Points on a hilly landscape, in no order, each with its height.
From any point a climber steps to the highest of the 2 points nearest to it. It stops when none of these is higher. Distance is the straight distance between rows; heights are no part of it.
noso h=37.4: [-17   3  34  10  -2 -12  22  -6  -5  34  -7  -2  -2   1   4  13  -9   7
  15 -13]
vumi h=31.3: [ -3  16 -33   5   3  22 -17  -2   4  14  -1   8  -5  21 -34  -2  22   6
 -23   4]
gugu h=35.6: [-13  16  19  32   9  15  22  -4 -22  12   6  -3 -10  -3  -5   5   4  -3
   7  31]
Febe h=40.2: [-11 -10  -5 -16   2  -6  33   2 -16  15   2  -2 -22   1  43  -6 -27 -11
  15 -15]
nev h=39.5: [-10  16  12 -13 -14 -11 -14   0  16  29   8  -1  18   1 -31 -17  21   9
 -12 -18]
Nakuv h=48.5: [  1  12 -20  -1  -5  19  -3  -3   2  -1  -3   6  37  -5 -28 -29  29  11
  -2  16]
Fofon h=51.0: [  5   6  -1  16 -18  -8 -10 -12   5  21  12 -19  31  -9 -20 -12  33  30
   2  21]
sozi h=25.8: [  3  20   5 -16  22   8  -7 -10  20   2  10 -15   6  -2 -56  -8  23  10
 -16  15]
mit h=50.1: [ 31 -27   1   0 -19 -13  -5   5   7  -5  13 -27  22  -3   9 -17  25  37
  17   7]
Digal h=51.4: [ -6  45 -29   1  13  16   0   0 -21  11   0   9  13  10 -32  12 -12 -10
 -24  -2]
ladis h=31.6: [  4 -22  -3   9   6 -43   5 -12  32  -9   2 -21   7  -1  29  13  -3   6
  -4   3]
Dotet h=34.6: [ 12   8 -21 -22  12   0 -20   3  20  -1 -31  16  13  26  -6  -1   3  -4
  -4  -4]
gemu h=47.6: [ 23  18 -10  13  10 -17 -19   4   4   5 -20   7  11  -3   6 -24  24  -7
   4  15]
geru h=38.4: [ -9   1 -10   3  -1   4  -2  -1  -1 -32   1   0   7  -5   7  15 -22 -34
 -21   5]
pefuv h=33.9: [  0   5 -16  13   1  -1  -6 -27   8  16  -9   8   6   4  -6   5   2   7
   7  15]
Rasav h=33.8: [-14   4   1 -14 -26  -2  -1   7  -7  -5  -1   6  29 -19  -3 -19  13 -25
   0 -15]
gik h=42.1: [  9  39   5   2   9  -3  -2  30  -8  13 -26   5  14  27  -8 -20  15 -10
 -18  -3]
zok h=47.4: [ 12 -34   8  -9 -15 -18  12  -1   7   7  22 -27  16   1  16 -10   7  35
   3   4]
fotok h=20.3: [  3   0  16   2  13 -17 -16   8  25 -10   6 -13  18  18 -17  -6  15 -13
 -16  -3]
Kifol h=38.0: [ 18 -33  24   5  -2 -20  -6 -29   9  18  12  -5 -16  12 -11   9 -30  31
  -9  -2]
siz h=41.2: [ 25 -33  16  13   4 -24 -15 -34   2  -4  11   8 -17  -9 -12 -19  -4  27
  19   5]
kib h=32.0: [  0  18 -24  22 -26 -11 -17  14 -16 -12  -8   7  21   6   9   4   5 -17
  -8 -15]
seri h=23.3: [ 25  -5   7   5  22  30  -1   3   5  -3 -21  18 -11  -5 -32 -15  30  25
  26  -6]
lud h=21.9: [ 19 -14  14   0   7  13   0  30   4   1  29 -16 -15  28   6  -6   5  28
   8   7]
fuf h=32.6: [-23  -6  -2   2 -12  25   2   1  16  26 -20  18  10  -5 -35  -7  24  16
 -11 -20]
Bigam h=34.8: [ 1  6  0 24  2  0 11 -6 -9 12 11 -2  8  9  8 -9 -2 13 15 22]
dulal h=31.2: [ 33  14   2 -26  28   2  -9 -10  12   6 -17   4 -17 -12  -8  13  22  28
  21   2]
Vanat h=18.0: [-10  19   0 -12 -12  -1  11  40 -26 -15 -14 -22   9 -20  15  10   3 -20
  17 -11]
penit h=33.1: [-16  29  -7   4 -11 -11  -9   5 -17   3 -20   9  21 -30  -6  -9  13 -14
  -4 -13]
daku h=49.8: [-17   8 -23  15 -10   0   3 -13 -28 -14  16  -4   4 -11 -19  37 -36  -4
 -11   7]
Led h=33.6: [  3  -5 -28   2   1 -12 -17  -1  15  -6  -9  13  34  27   2   0 -10  -3
  -2  -9]
Lobon h=21.0: [  6  -7  10  -8   4  -4 -13  -9  15  -9  15  -8  23   9 -16 -14  -5   6
  -4   6]
fip h=39.6: [ -8  39  -5 -13  21   9   3 -15   0   9 -19  16  -1  -6  -7   4   0 -15
  -9  17]
kezok h=53.0: [ 14  -5 -14   5  -6   8 -12  -2 -14  15  22   3 -28  34  13  -7  -1  -1
  13   8]
Gani h=45.0: [ 19  20 -14 -21  10   4 -23 -10   3  11 -22  11   3 -10   1 -23  31   8
  11  19]
zoseb h=34.4: [ -8  27 -18   9 -10  -1  -7  -6 -12  -5   0  -6   0 -16  -2  36   8 -21
 -15  18]
zotu h=29.2: [ -8 -37   5  19 -12  16   0  -7   4  -3  -4  15 -34   6  18 -12  -6   1
   2   0]
kov h=28.3: [  5 -36   5 -12   9  16  -1  -2  21   2  -4   9   1  13 -12   3 -11  28
   8  -9]
ves h=27.7: [ 12  13 -21 -19  19  37  -3  -6  -7  -3 -13   8   3   6 -32 -19  12   9
  -5  35]
gol h=55.7: [ -9  16 -10   4  -4  15  25  15 -29   3 -11  -3   1   7  21  23 -20  -6
  11   5]
dolap h=44.6: [  4 -17   2   3  -4  11  -2 -16  12  -1 -12   3  20 -28 -24 -13  31  28
  19   3]
gebad h=20.2: [  9 -16  26 -25  18 -19   3 -12   9   0  22 -10   7 -12  10 -22 -17  22
  13   7]
Kino h=36.0: [-18 -12  25 -20   2  17  18  10  -3 -10   5  13   1  -1   7 -21 -22 -14
   4 -17]
Pibor h=18.3: [ -6   3  -7  10  30   4  10   9  -3  -8   1  10  -5  22  25   3 -41 -12
   6  -8]
fod h=44.9: [  4 -42  20 -16 -18  -3  20 -21   1  14  16 -26   6  -9   4   0 -22  28
  -6  13]
Ran h=37.1: [  3 -21   4 -19   6   6 -15  -4  23  -5 -13  12 -19   5  13   5   1 -11
  -1  -3]
zede h=36.4: [-22  15  17  18  -1   6  23  -5 -17  -3  10  -9 -17 -22  -4  22 -13 -12
  -2   7]
Bogu h=29.3: [-18  -3   1 -11 -19   5 -16 -10  -3 -12   8   2  -2 -25 -27   1   7 -24
 -29  -7]
mazaz h=29.0: [ 19  13 -22 -22  20  40   3   6  -6  11 -18   8   8  21 -30  -1  14  33
  11  18]
rusu h=46.8: [ 10  -5 -11   4  11 -23  -7  -9   1 -11  15  -6  15   9  21 -36  -1  -7
  10  18]
rera h=11.8: [ 15  14   7  -3  24   7  17  25   9  22 -11 -24 -12   7  26   7  20  29
  16  28]
Furek h=43.4: [ 12  22  19   5  18   7  -2  30  -1  11 -17   1  -5  16  11 -20  14 -17
   5   9]
Fif h=35.7: [ -3  -4  12   8 -22 -25   2  -2  -5  -5  28 -26   7  -5   4  34 -11  -7
 -17 -11]
Nevif h=46.6: [ 11   7   5 -31  14   7   0  -3  -5  20   1   3 -19  10  16 -17  -3   6
  31  10]
keneg h=52.6: [  6  40 -13  -5  17  11  -3   9 -15   5   4  11   6  31 -14   1 -13 -10
 -14   6]
doti h=34.9: [ -7   4  -1 -24 -11  10  -9  11  12   5 -22  13  22  -7   2 -24  18 -28
  -4 -12]
Toz h=29.5: [ -5 -32  11   6  -4  15  12   0  13  14  -7  20  -4  22  -6   4 -24  14
  -5  -9]
dupu h=18.8: [ -9  13  -5  12  11  -6  -3  23 -18 -19  -4  13 -14  13   5  19 -30 -19
   1 -20]
temis h=29.4: [-20  -1  -8  -3 -12   2 -12   5  18  -3  -4  10  37   7 -36  -2  10   3
 -34 -21]
Kegi h=43.8: [  6  -4  -6  -6   7 -11 -13 -15  -2 -28  19  11  19  -9  13 -33  -5 -16
   3  16]
Noz h=49.7: [-16  10  -8  14 -16   9  -2 -15   3  11   7   2  33 -19 -32 -18  31  12
 -17  18]
gim h=30.2: [-16 -25  -1  16 -12  18   3 -16  -4  14  -7  17 -24  11  -5   9  -9  -4
   6  -2]
Ruz h=15.2: [ -7   6 -15  -5  -8 -14 -13 -30  -8  12  -4  24  -8  -3  -5  15 -24 -13
   4 -18]
meru h=33.4: [  8  21  -3  12 -10   4   1  22 -16   9  11 -16  23  12  13 -20  18 -14
   1  11]
Goto h=20.9: [ 41   9 -17 -20   8  22  -3  -8  12 -25  -3  -6  10  -6 -38  15  31  30
   5  -4]
guta h=32.8: [ -8 -10   8   7  11 -28  10   1  30 -13  -5  -9   7  -6  31  16 -10 -10
 -11 -14]
mukin h=23.8: [ 40   0  18  11  21  12   2   0 -10 -10  21  -3  -8  -4 -31   3  21  38
  18  -9]
fupo h=29.1: [  9 -35   4 -35   3   7   3 -13  25   3  -2  -6   8  -2   2  13   1  36
  14   3]
buzu h=26.1: [ 34 -15 -10 -19  19  22 -18   9   4 -28 -12   7 -14   7   6 -24  19  14
  15   8]
Lutug h=40.3: [ 11  -1  18   6  18  -1 -15   8  21  16 -21  11 -12   7 -13  -9  22   2
   6 -17]
dapus h=12.8: [ 22  -4  -4  -1  23  14  13   6   2  11 -13 -13 -38   4  24  10  19  33
  27  15]
Zal h=19.9: [ -1   8  23  12  -6 -19 -12  10   2  -8  14   3   8   5   2 -12   1 -26
  -8 -13]
Mupep h=50.8: [  7   9 -18  -6  -5  19  -7  -7 -14  17   2  16 -27  14  13 -10  -1  -5
  21  19]
Padan h=54.1: [ -6  29  -6   3  11  11   7  19 -22   6 -17  24  14  28 -11  -2 -21 -15
   4 -20]
suse h=45.1: [  7  11  22  16  31  -9  -5  32  14  -4  -9   3 -15  20  28 -14   0 -18
  -3  -9]
Fov h=35.9: [-17 -20   0   8 -19 -12  23 -13   8   8 -16  -4   8 -14  18  17 -13   3
   2  -5]
mavak h=19.6: [ -7 -22   7   2 -10  -9  27  -3 -19 -15  30 -13  14   3  18 -16 -37   5
 -11  -4]
dafe h=52.2: [  4   7  -3   2   9  -6  -5  10  -5  14 -12  19   8  33  11 -18 -12 -10
  14 -18]
Tido h=28.4: [-14  11  20  17  20   1   0  13   8 -30  -3   6  -1 -21 -11  -8   7 -37
 -22  -1]
vit h=17.3: [-12  15   9 -37 -14  -4  13  23 -18  -5   4 -13  11  -7  18  16 -14 -18
  11 -24]
fuga h=28.7: [-20 -25   1  -2 -25 -11 -14  -8  21   2   0  15  19   1 -16   5  -5  -3
 -21 -27]
nilib h=31.9: [-11  28   9  -5  11  11   7  17  13  17 -44  10 -11  -9 -19   0  25 -18
 -21  -4]
tam h=42.8: [-12  -9  24   4 -33 -11   5 -12 -23   7   9   3 -21 -23 -16  16 -23  -7
  -8 -17]
naku h=9.8: [-11   8  28 -14   8  16  12  13   8  -9  12 -14   5  -1   4   7   0  -8
 -15   9]
Meled h=6.7: [ -4  -8  22 -11  20  11  19 -21  11   2   8  -9 -13 -16   9  -3   3   9
   8  35]
ris h=30.3: [-15  -1 -27  -1 -37  16 -17  -8 -23   2   9  13   1   3 -15  18 -10  -6
 -11 -20]
nof h=36.7: [-14  -4  13  -1  -5 -30  28 -18  -4  15  -7  -4  -2 -12  24  11 -15   3
  10 -16]
bosak h=34.5: [-13  -1   0   5 -18 -16  -7  19  -6 -23  -3 -22 -15 -25  20  50   0 -17
  -6  -9]
dadaf h=31.7: [ 14 -17 -10   2  11 -16  -4  -9  23  11  16 -14   7  23   4  22 -15  28
   2   8]
Tizol h=27.6: [ -4 -37   0 -11 -19 -28  -8 -20   6 -11   9   7   7  -6  12 -16 -28  -3
  -6 -16]
sev h=48.9: [  6   0 -11  12  15 -20   5  36   0 -33   9 -10   0  11  40  -2 -19 -20
  -5 -19]
pilip h=35.1: [-16   9 -15   2 -13  -6  -6 -24   9  -1   2  -8  13 -17   3  33   5 -12
 -20  21]
dit h=19.2: [-11  11  13   6   8 -19  -6  17  -8 -11 -18  11 -21  -7  -1  15 -12 -29
  10 -35]
Teti h=17.7: [  4 -10 -16  10  39  -1  16   0  10  -3   0  17 -18  19  27   0 -38   4
   6  10]
Mifaf h=38.1: [-20   8  25  11 -20   2  10   1  -2  44  -2  -8  10  -8  -7   6  17  13
   7  -9]
Nuf h=50.6: [-12  27 -22  20  -2   6   0  -6 -27  -4   9  11  -3   1 -30  27 -31 -11
 -12  -6]
pozef h=34.0: [  6  30 -25   3  -9 -17   4   3 -11  -2  -8 -22   9  -3  28  36   2 -15
 -12  26]
ber h=5.8: [-12  -7  18  18 -21   7  -2 -19  -7   1  30  -8  -2 -15 -19 -12  13  -6
 -13  20]
Voka h=30.6: [-12  -5 -19  17 -21  21 -11  -5 -10  11   3  21 -10   8 -12   9  -2  -7
  -5  -8]
fom h=43.0: [ 11 -32  -1   9 -18   6 -16 -11  19  -4  -7   6   4 -16 -22  -1  37  31
   3   1]
Fibu h=37.5: [-12   8  22   1 -14   2  -2 -16   8  44  -3  -6  -2  -6 -16  16  30  15
  -4   3]
fono h=28.8: [ 40   6  -5 -22  27   5 -15  -5  12 -19  -9  -3 -17  -2   7  -3  22  20
  23   5]
fidu h=8.7: [-13 -11   4 -16  -3  31  31   1  -8   4  14 -13   1  -3  31  -4  -9  -1
   3  25]
Zipen h=49.0: [  5   4 -13   7 -11 -34  -8  26 -33 -22   9 -14   2  -8  27 -12 -12 -21
  22 -22]
nulaf h=36.5: [-12  -9  22 -14  -7  18   8 -12  18  19   5  -6  11 -10 -24   8   7  13
  -9   9]
zesup h=9.4: [-15  -6  19 -14 -11  21  19   7  -9 -10  30 -19   4  -1  11  14 -23  -6
 -13   9]
Bopen h=5.6: [ -3   2  29  18  -7   6 -10  -1  -9  -2  42 -10 -18  -5 -26 -14   7 -16
 -17  10]
ridis h=30.8: [ -5  23 -35  13 -12  16 -24  -8 -10  28  -2  25 -10  20 -18  -7  10  -3
 -10 -17]
miba h=37.3: [ -9   4  -5  17   3   4  10   1 -11 -19  17  -9 -18  -7  16  23 -20 -17
  -6  14]
Vel h=7.8: [  1 -16   2 -25  17  31  21  -7   8  -9   8 -15  -3  -7  18  -4  -6  13
   8  33]
zona h=42.7: [  4 -13  18 -29  -4  13   3  -6   1  25   0   6 -30  -6  11 -10   6   8
  22   5]
limil h=38.3: [ -7  41 -16 -10  18  -4  11  -9 -16  -9 -20  11   3 -14   5  26 -24 -19
  -5  12]
bako h=31.5: [ 11  15 -17  19  -3  17 -13   4  10   3  -5  -6 -13  13 -19  11  31  -9
 -26  17]
ped h=38.9: [  0 -10   5   4   3  -2 -18  -2  16  15 -21  21 -33  10   6   0   8 -15
   9 -20]
renin h=33.3: [-29   3  11   2  -6  30  14   5   2  17 -23  23   1  -4 -22  -7  -4 -12
  -4 -21]
Zalo h=29.8: [-17   9 -16 -12 -29   6 -12  -8 -17 -13  14   4  -2 -21 -29  21  -7 -22
 -18 -20]
Golo h=28.9: [-21   7  10  15  -3   5  -2  -7   1 -19   6   5  -5 -19 -30  -3   0 -28
 -27  -6]
maziz h=33.2: [  7  23   3   6  -1 -15   4  14  11   0 -18 -15   9  -1  21  13  13 -10
  -8  19]
besem h=32.5: [-21  38  14   8   4  -7   4   7   1   6 -27   4   7 -30 -10  -2  27 -16
 -17  -7]
nesos h=41.0: [  0  16  -3  -6  18   6  -9 -14   5  -3  -1   9  -6  -5 -10 -16   8 -28
 -11  17]
kipo h=6.1: [ -3 -12  25   6  -2  -4   9 -23   7  -4  19  -2  -8 -24   1  -6  -2  -4
  -5  26]
riki h=19.1: [-11 -16  -4   2  -5 -21  31  10 -28 -17  24 -23   7 -15  35   0 -31   0
   4 -10]
bep h=28.2: [ -5 -28   5   2 -35 -25 -15 -17  10  -5   2  12   6  -9   1   9 -15  -4
 -12 -23]
vafis h=40.1: [  2  27  12 -21   2  -2  -6   9   9  20   2  -2   8   9 -30 -28  28  -4
 -14  -7]
Luf h=37.6: [ -7  37 -22 -10  14 -21   9   1  -7  -3 -34   6  14  -2  20  28 -23  -7
  -4   1]
Sif h=21.8: [ 18   9 -19 -15   6  31   0  -2  16  -2 -20  -5   9  -5 -45  -3  46  27
  -8   5]
mobog h=22.0: [  9 -23  16  -8  14  -5  -5  -5  14 -20   1  -1  18  -6  -8 -28   2  14
  14   1]
zet h=18.6: [-13   6  -6  -1  -1 -17  23  24 -24 -23  -1 -29  14 -26  26  16 -20  -5
   9  -4]
Dotos h=16.0: [ -7   3 -10 -24   1 -13   6  -5 -13 -10  18  -2 -14   9  25  24 -37 -21
   1 -18]
nugar h=53.6: [-12  19  -1 -11   7  16  31  25  -8   2  -2 -20  13  15  24  28 -17  -7
 -10  12]
Dof h=43.3: [  6 -19  10  12   4 -19 -13 -38  -7  13  10  20 -24  -2 -12 -15 -25   6
  15   6]
pumer h=51.3: [ -1  18  -8 -11  22  22  18  21   8  -9  -9   1  15  21  16  20 -17 -11
 -22  21]
beb h=49.9: [ 16   9  -9  15  11 -21 -16   8  10 -12   5  -8   8   6  26 -24  20  -3
  10  20]
per h=41.1: [ -1  42   2 -27  17   1  -7  14   6   5 -20   9  15   8 -31 -26  15 -14
 -27  -4]
Meno h=34.2: [-23  -1  24  -8   0  21  17  23 -11   6 -24  19   7  -4   3 -12  -1 -25
   3 -18]
potuk h=30.9: [ -1  -9 -17  20 -16 -21  -2  -3 -21 -23  21  -7  32  10  12 -11 -17 -14
   4  -5]
nakog h=37.9: [-10 -22  25 -14   6   1  24  10  -2   6  13   3 -15   2  26 -19 -30   3
   7 -12]
pogok h=50.3: [  0   6 -19  20 -24 -16  -7  33 -49 -23  11 -13   3  -2   6   0  -3  -9
  16 -21]
Tene h=32.4: [  3  28 -13  17  -7  -6  -6  21 -25  -6  -9   8  14   9  17 -11   6 -18
   5  -2]
Supem h=34.7: [ -7 -27  17 -18   9  -8   3  -5  31  -7   4   0 -14  -5  16  10 -14  -5
  -5  -3]
vagen h=35.2: [  0  -1  13  17 -21  -6   4  -2 -15   0  19 -10 -23 -13  28  -8  15 -19
   7  10]
meti h=36.6: [ -1 -15  22  36  -2 -14 -10  -5  12  10  23  -7 -12  16 -22  17   0   8
 -20   2]
sumez h=23.0: [ 24  -1  16  -9   9  16   1  12  -4  -1  16 -18 -10  18 -27   7  17  35
  13   4]
Lifu h=32.9: [  5 -13  -8  15   6 -27   2 -18  25   8  -5  -3  10   6  12  12  -4  20
  10  14]
mes h=16.6: [ 14 -20 -10   3  38  -5   4   4  11   4  15   3 -23  28  29 -12 -21  20
  18   1]
fipu h=26.4: [ 14 -46   5   6   9  15  11 -12  12 -12 -12   9 -19 -15   7 -16   1  33
  27  11]
Sofov h=53.1: [ 22  -5  -3  14 -11 -15 -11 -15   6   6   9 -17  17  -5   3   1  30  32
  24  18]
tekip h=35.3: [ -5 -13   3  11 -35 -20  11  10  -8 -18  15 -22  -2 -22  14  27  -4 -14
 -11 -14]
nava h=45.7: [  3 -18   7  13  18 -16  -6 -25   4  -9   3  22 -23   0   8 -28 -22  -6
  15  -1]
Sufo h=31.0: [ 16  -9 -17   1   8  15 -19 -14   0   7  -2  14  17  13 -36  -7   4  29
  14  -5]
sop h=39.2: [ 26 -37  15   1  -4 -29  -9 -28   7   2  16 -15 -11  -6  -6  -4 -14  42
  -6   8]
vati h=51.5: [-12  -8  -8  30  -6 -25   4  33 -24 -25   4 -19   4   0   1  21 -20  -1
  14 -27]
kogot h=36.3: [ -3   2  -6  25   0 -18  15   4  -8 -11  12 -14 -14  -5  35  14  -7 -18
   4   8]
kuru h=22.4: [  7   6  -3 -10  21  30   1   9  10   3 -34   7  -7  -6 -45  -8  39  25
   2  -5]
mukiv h=32.7: [ 15   2   1  -9  15 -14 -18 -26  17  17 -11   6 -15  -6 -10  12  14  21
  18   7]
gis h=31.1: [  7 -22   8 -26   9 -13  -7 -31  20  10  -3  -6  -2 -12  -9  12   0  29
  23   7]
Mil h=38.6: [-15  27   7 -30  -7  -5  -7  -9 -16   7   6   3 -18 -15  -8  19  -8 -25
   2 -13]
zotif h=26.6: [ 23  27 -17 -22  30   6 -11 -11   5   2 -10  -1   4  11 -36  -5  11   8
 -11  26]
Zevo h=40.7: [-15 -17 -10   7 -25  -3  15 -11 -31 -22   3   5  -5 -23  17  -5 -27 -18
  14  -5]
suvup h=39.4: [-13 -29 -13   8 -24   7  14   1 -15 -29   9   5  -7  -2  25   2 -23 -17
  -3 -10]
Tipaz h=46.7: [  4  -6  -3   4 -11  16   4   9  -1  -2  -9   2  35  -7  -8 -25  30  17
  17  12]
vavun h=42.6: [  6  14   3 -26   8  -8  12   6  -3  18   6  -2 -17  15  37 -11 -14 -13
  16  -8]
poni h=30.1: [ 29   0 -19 -21   9  31  -1  -5  -4  19 -10  11   7  23 -24   6   1  36
  24  -1]
nidot h=35.0: [-18 -23 -10 -16 -28   0  13  -9  11  -4 -10  -1  30  -8  18  22 -14   2
   2  -6]
bido h=10.3: [ -2  17  25 -15  26   6   8   7  15  13  -4  -8   3  10   1   6   0   8
  -2   8]
rofi h=50.0: [ -3  -3 -18   9  -2 -23   1  -7  -2   0 -19  16   4  20  31  -5 -20  -6
  23 -21]
gat h=16.7: [ -8  -6   8 -35 -10 -13   9  14 -15 -16   6  -8  -3 -15  13   8 -32 -19
   7 -29]
pudet h=31.8: [ -5 -24 -10  17 -17  27  -4  -9   8  22  -8  16   8   9 -33   0   7  38
   2  -7]
lusik h=29.9: [-22  16 -21   5 -15  15   1  13   0  -8 -13  14  29  -6 -25  12   2 -14
 -28 -27]
pabe h=24.4: [ 29   4  25  10  24  -7  -7  -3   2  -5  11  -8  -9 -16 -42 -13  29  30
  12  -6]
gusu h=35.5: [-12 -11 -13  23 -23  -5  -8 -28   6  -3  11  -1   3 -10 -12  24   3   4
 -25  11]
govud h=32.3: [  2  -1 -18  -2   5 -11 -11  -8  19   2  13   0  16  38   4  19 -25   7
  -3 -10]
fise h=9.7: [  6  12  22 -25  37  -1   6  10  18   2 -10 -11  30   6  -2 -12   4   8
   1  19]
tese h=38.5: [-21   6  20   1 -42  -8  -3   6  -9  25   4  -4  11 -16  -5   3  13   0
  -6 -29]
pafeb h=28.1: [  8 -46  12  21  -3   7   1  -2   8 -15  12   5 -19  -4   0 -28  -2  12
   8   9]
bupa h=46.9: [  5  -9   1  18  26 -22  -8  30  21 -18   2  -1  -4  26  39 -15 -12 -17
  -6 -13]
nar h=25.1: [ 15   8  18  -3  23   6 -12  -3  10  -8   8 -14   4 -17 -45 -19  30  12
  -2  10]
mekun h=48.4: [ -4 -13  -7  27  -1 -17   3 -14  -6  -6   0  21  -2   3  20 -11 -18  -7
  15  -9]
naf h=36.8: [ -1  28 -25 -20 -11  -9  -3   4  -4  -1 -27   3  16   0  16  28  -5 -16
  -4 -19]
Lani h=41.9: [-17 -27  18  -5 -33   3  20 -15 -19  -3  -2   3 -15 -27   7   1 -27 -11
   5  -5]
Riba h=24.6: [ 21 -22  11  11  19  12  -1  -3  -2 -11 -26  18 -13 -10  -9 -13  13  32
  36   2]
muze h=35.4: [-17 -25  14   5  -8  23  11 -13  21  -3  -6  -3   6 -13 -15  16   6   8
 -13  16]
rebe h=34.3: [ -8 -15  -2  -2  -8  11  -6 -16  27  -8 -15   2  -2 -24  -5  -1  26  -6
  -9  20]
Pag h=21.1: [  8 -29   3  13  -3  10   2  23  16  -1  21 -17 -15  16  27  -3   5   9
  -7  10]
zot h=58.0: [ -2   3 -17   8  -2  16  23   5  -8  23   2 -12 -17  25  32  24  -8   5
   7  13]
veg h=30.4: [-16  28 -31   9 -31  23  -6  22 -28  -6  -4   8  15  -7 -18  -2  11  -9
 -26  -7]
goke h=55.8: [ 11   0 -20   5   6  -5  17  -7 -14  23  16 -10 -29  31  34   7 -11  13
  13  13]
tuf h=15.1: [ 42  -1 -13  -3  41  10   1  12   3 -15  12  -2 -27  19  17 -14  -8  29
  28   3]
kezu h=31.4: [ -2  -8 -20  33 -20 -26 -17   5 -16 -25   5   4  15  -2  -1  -1  -3 -21
  -5 -19]
zof h=30.7: [-18  33 -29   0 -22  25 -11  10 -29  13  -5  22  -2   6 -23 -15  20 -17
 -19 -24]
repa h=37.7: [-20  37 -17 -23   0  -6  -9   1 -27 -10 -10   4  -3 -26 -14  28 -20 -23
  -2  -9]
daz h=42.5: [  5   9  -8  -3   8   6 -22 -16  -3   7  -7  14 -18 -12 -23 -27  19  -4
  -2   6]
lamu h=43.5: [ -4 -21  28  -9 -30  -2  12 -25 -10  26  12  -8  -8  -5  -8  12 -27  10
 -16  -3]
Nupom h=34.1: [ 10   4   9  11 -13   9   1  20 -14  -3  16 -14  -5   3  21 -19  22 -17
   5  20]
furef h=39.0: [-20  15  -1   2 -23 -14 -14   5  -5  26  13   3  14   1 -24  -4   9   0
 -13 -26]
lurel h=50.4: [ -5  -9 -11  28   5 -15  11  49 -14 -29   0 -17  -7   4  36  18 -24 -11
   2 -24]
gabut h=35.8: [  0  10 -14 -22 -14   4 -10   7  15   8 -29  15   8   8  13   5  13 -24
 -14 -11]
zas h=11.0: [  3  17  12 -10  27   9  28  19   8  21  -4 -21  -5   2  33  -1   1   5
   9  21]
Rero h=19.5: [ -8   0  22  18   2 -12  -7  21   5  -5  10   9 -10  12  -1  -1  -3 -20
  -7 -37]
komo h=36.2: [ -5 -13   6  36 -23 -24  -9  -7   5  -9  22  -7   7   2 -11  21  -2   3
 -24  -5]
nuvod h=32.2: [  0  15   6   4  12   5  -5   6  28  -1 -36  15 -14  -7  -8   1  30 -23
 -25   6]
lebu h=23.6: [ 16 -17   9 -16  11  11 -17  11   8 -17   4   1   3  -2  -5 -40  23   0
   9   7]
dezir h=33.0: [ -3  -3 -10  -6   6   8 -16  -7  35  -6 -33   9  -3 -12  -6  -1  36 -11
 -19  11]
pefa h=37.2: [  3 -22  37  13   1 -10  -3 -10  16  15   9 -13 -13   4 -31  12  -3  27
 -11  -4]
bapa h=40.4: [ -5  -4 -10 -20   3   2  -1  -7   2 -29  13   0  11  -5  24  -6 -20 -27
 -11  13]
nako h=20.1: [  1 -33   3  11  -3   4  20   8  -7  -7  36 -18  -5   5  33 -24 -17  15
  -8  15]
Bive h=47.5: [  0  18 -19   2   0 -34  -5  13 -32 -26  -5   1   2 -20  23  -6 -17 -24
  15  -7]
suz h=32.1: [ 11  14  -3  22   7  10   1   5  12   2  -3 -14  -4  19   4  18  18   1
 -11  35]
Geb h=15.5: [ -1  10 -10 -16   1 -22 -16 -18 -13   1  16  10  -3  15   5   6 -32 -16
   6 -11]
Gaf h=40.0: [-11   6  11 -25 -13   0  -8 -16  -9  16   3   6 -25 -11  13  -1   1 -18
   8   1]
ref h=13.8: [ 29  -4 -16   0  31  26   8   5  -1  -2  -4  -1 -35  10  21   0   0  32
  25  26]
Nifa h=41.6: [  4  -9  14   2  -8  -5 -19  -2  24   9  -9   2 -12 -10 -22  -7  44  11
  -1 -10]

Where does a climber stop that starts at each point below?
poni | Nevif
rera | mukiv
furef | vati
kuru | Voka
mavak | Nevif
dit | mukiv
temis | Padan
guta | Sofov
ber | bido
Zevo | Sofov
maziz | Padan

Call two points neighbours if one is among the 2 nearest of the other. Go from one point of each pair to the other, from neighbour to neighbour, staying as high as possible. Name the lowest point that can't be avoided.
Lifu / vati | Tene
zot / beb | repa
mukiv / Voka | kov
